Points on a hilly landscape, in no order, each with its height.
From any point a ball rolls to the lowest of the 6 points nearest to it. It stops when none of these is lower. Distance is the straight distance between rows; heights are no part of it.
lazu height 45.7: [ -8   8  29  -7  25  13 -20   0  -6  25 -23]
fegaf height 17.5: [-13 -20   5  -2 -11 -15 -13 -18  20 -19 -26]
deda height 53.6: [ -7  -5  19  -8  12   2 -20  -4  -1  16  -5]
zeg height 45.0: [ 35  17  24  12  33  20   7   9 -49  30   4]
bime height 65.7: [-13 -15  23  -8   3  -9 -24 -13  14  -1 -22]
memat height 16.3: [-17   7  50  -8  22  10 -38  -8  17  16 -53]
tosa height 16.1: [  8   4   3  -4  17  11  -1   7 -29  27  19]
losot height 15.8: [  1 -13 -13  -2 -20  -8   5   6  -1 -18  31]
Raliz height 3.7: [-39  -8 -38   2 -25 -16  12 -13  65 -28 -35]
vige height 14.3: [ 12   3 -33  -7 -23   0  22  27 -25 -11  79]
gituf height 35.8: [ -3   7  21  -5  22  11 -13   1 -12  27  -7]
zoten height 60.3: [-16 -14  34  -8   2  -9 -32 -27  29 -10 -54]
mak height 17.6: [ 15   0 -35  -4 -32  -7  26  21  -9 -24  70]
sotos height 18.0: [-31  -4 -43   2 -27 -17  14 -10  60 -28 -25]
zuvo height 7.6: [  3   0 -16  -5   0   6   6  16 -31  14  47]
Pabi height 45.3: [ 47  11  11  18  29  14  18  16 -66  31  37]
Gusab height 50.5: [-10 -18   8  -4  -8 -13 -13 -15  15 -14 -16]
fiko height 10.5: [  0  -9 -13  -4  -9   0   3  14 -17  -1  42]
tesed height 50.7: [-17 -18  12  -2  -7 -18 -17 -29  29 -20 -46]
leba height 51.9: [-15  -5  45  -9  14   1 -37 -15  24   5 -49]
lasud height 61.7: [-11   0  33  -9  16   3 -28  -7   8  15 -25]
Vofik height 52.1: [-14  24  52   3  35  23 -33   2   0  23 -62]
sil height 45.9: [ 34  22  39  16  35  21   1   9 -50  29 -10]
fusap height 16.2: [ 21   7  -7   3  19  16  11  11 -47  30  31]
vodu height 9.6: [  5   0 -23  -6 -13   2  14  22 -24  -4  60]
ruri height 33.2: [ 31   6 -49  -3 -38 -12  44  16   2 -30  78]
sol height 12.7: [ 10  -3 -24  -3 -25  -6  17  17 -10 -21  59]
lisum height 43.5: [-24 -14 -19   5 -20 -20   5 -20  36 -28 -37]
duvik height 61.6: [-13 -15  29  -8   2  -8 -28 -19  22  -5 -36]
naze height 17.9: [  5  -8 -31   3 -29 -14  21   0  14 -32  21]
pap height 8.9: [  6  -9 -21   0 -24 -10  13   9  -4 -22  41]
Tev height 57.8: [ 53  15  36  20  35  12  15  24 -72  31  32]
mager height 28.3: [ 20   7 -54   3 -39 -14  44   3  24 -34  48]
lidif height 29.8: [-14  -8 -35   6 -30 -15  16  -9  33 -32 -11]
mema height 22.6: [ -5 -11  -2  -4  -7  -4  -3   5 -10  -3  24]
Fof height 10.7: [-29 -15  -4   1 -10 -21  -7 -33  43 -21 -59]
Luser height 10.3: [  8   4 -10  -4  11  12   5  12 -37  25  34]
moza height 14.6: [-26 -17 -10   2 -16 -21  -5 -27  36 -22 -48]
labo height 53.7: [-13   9  42  -7  25  12 -28  -4   5  23 -37]
fuzof height 19.8: [-37  -7 -44   1 -29 -14  12  -6  84 -29 -26]
Busut height 45.4: [ -6 -16   5  -7  -5  -9 -12  -3   2  -6   5]
goril height 17.3: [ -5 -15  -1  -6  -8  -8  -5   2  -1  -7  17]
pimom height 48.5: [ 36  13  16  13  30  18   9  11 -52  34  14]
saz height 27.9: [-41 -11 -30   1 -18 -19   6 -17  63 -26 -47]
didur height 24.3: [ -4  -1 -45   3 -32 -15  25  -6  32 -33   7]
Sikun height 36.3: [ -5 -16 -16   2 -20 -14   3  -8  15 -27   0]
Belum height 28.6: [-13   4 -52   0 -34 -12  30  -5  49 -32   1]
nur height 50.4: [-13  13  45  -5  27  15 -32  -2   6  21 -47]
bif height 53.3: [-24  11  60  -4  25  17 -46  -7  20  14 -70]
gopip height 25.4: [-26   0 -52   1 -33 -13  19  -5  68 -31 -12]
roza height 43.4: [ -7  17  42  -2  30  19 -26   0  -5  28 -44]
Dumis height 35.6: [ 26  17  21   9  30  20   2   7 -42  32  -1]
kurov height 56.4: [ 45  18  33  18  36  18   6  13 -57  30   7]
nivas height 8.8: [ 13   5 -22  -2   5  13  16  20 -47  19  52]
gidu height 57.1: [ -9 -19   4  -2 -10 -12  -7 -13  12 -17  -7]
nadev height 26.6: [  5  11  15  -3  23  13  -5   6 -23  31  -3]
liku height 18.3: [ 31   8 -14   8  17  17  19  15 -57  28  46]
malo height 29.2: [ 19  15  14   5  27  18   0   5 -37  34   0]
lub height 17.4: [ 11  -3 -37   3 -33 -11  28   3  13 -34  33]
Burop height 37.2: [  3  18  35   2  31  20 -16   1 -16  30 -32]
dip height 32.9: [  9  16  25   0  28  19  -9   2 -25  32 -18]
Taf height 17.2: [ 15  -1 -37  -2 -34  -9  28  11   2 -30  54]

For each start below, name the point where the ball stops.
bime => Fof
gidu => zuvo
dip => zuvo
duvik => Fof
Gusab => Fof

Call two points neighbours if one is among the 6 nearest of the other. Go from one point of each pair to the other, from neighbour to neighbour, staying as low as possible. Name the highest point that can't be avoided.
zuvo and memat => roza
Raliz and Fof => saz
zuvo and Raliz => gopip
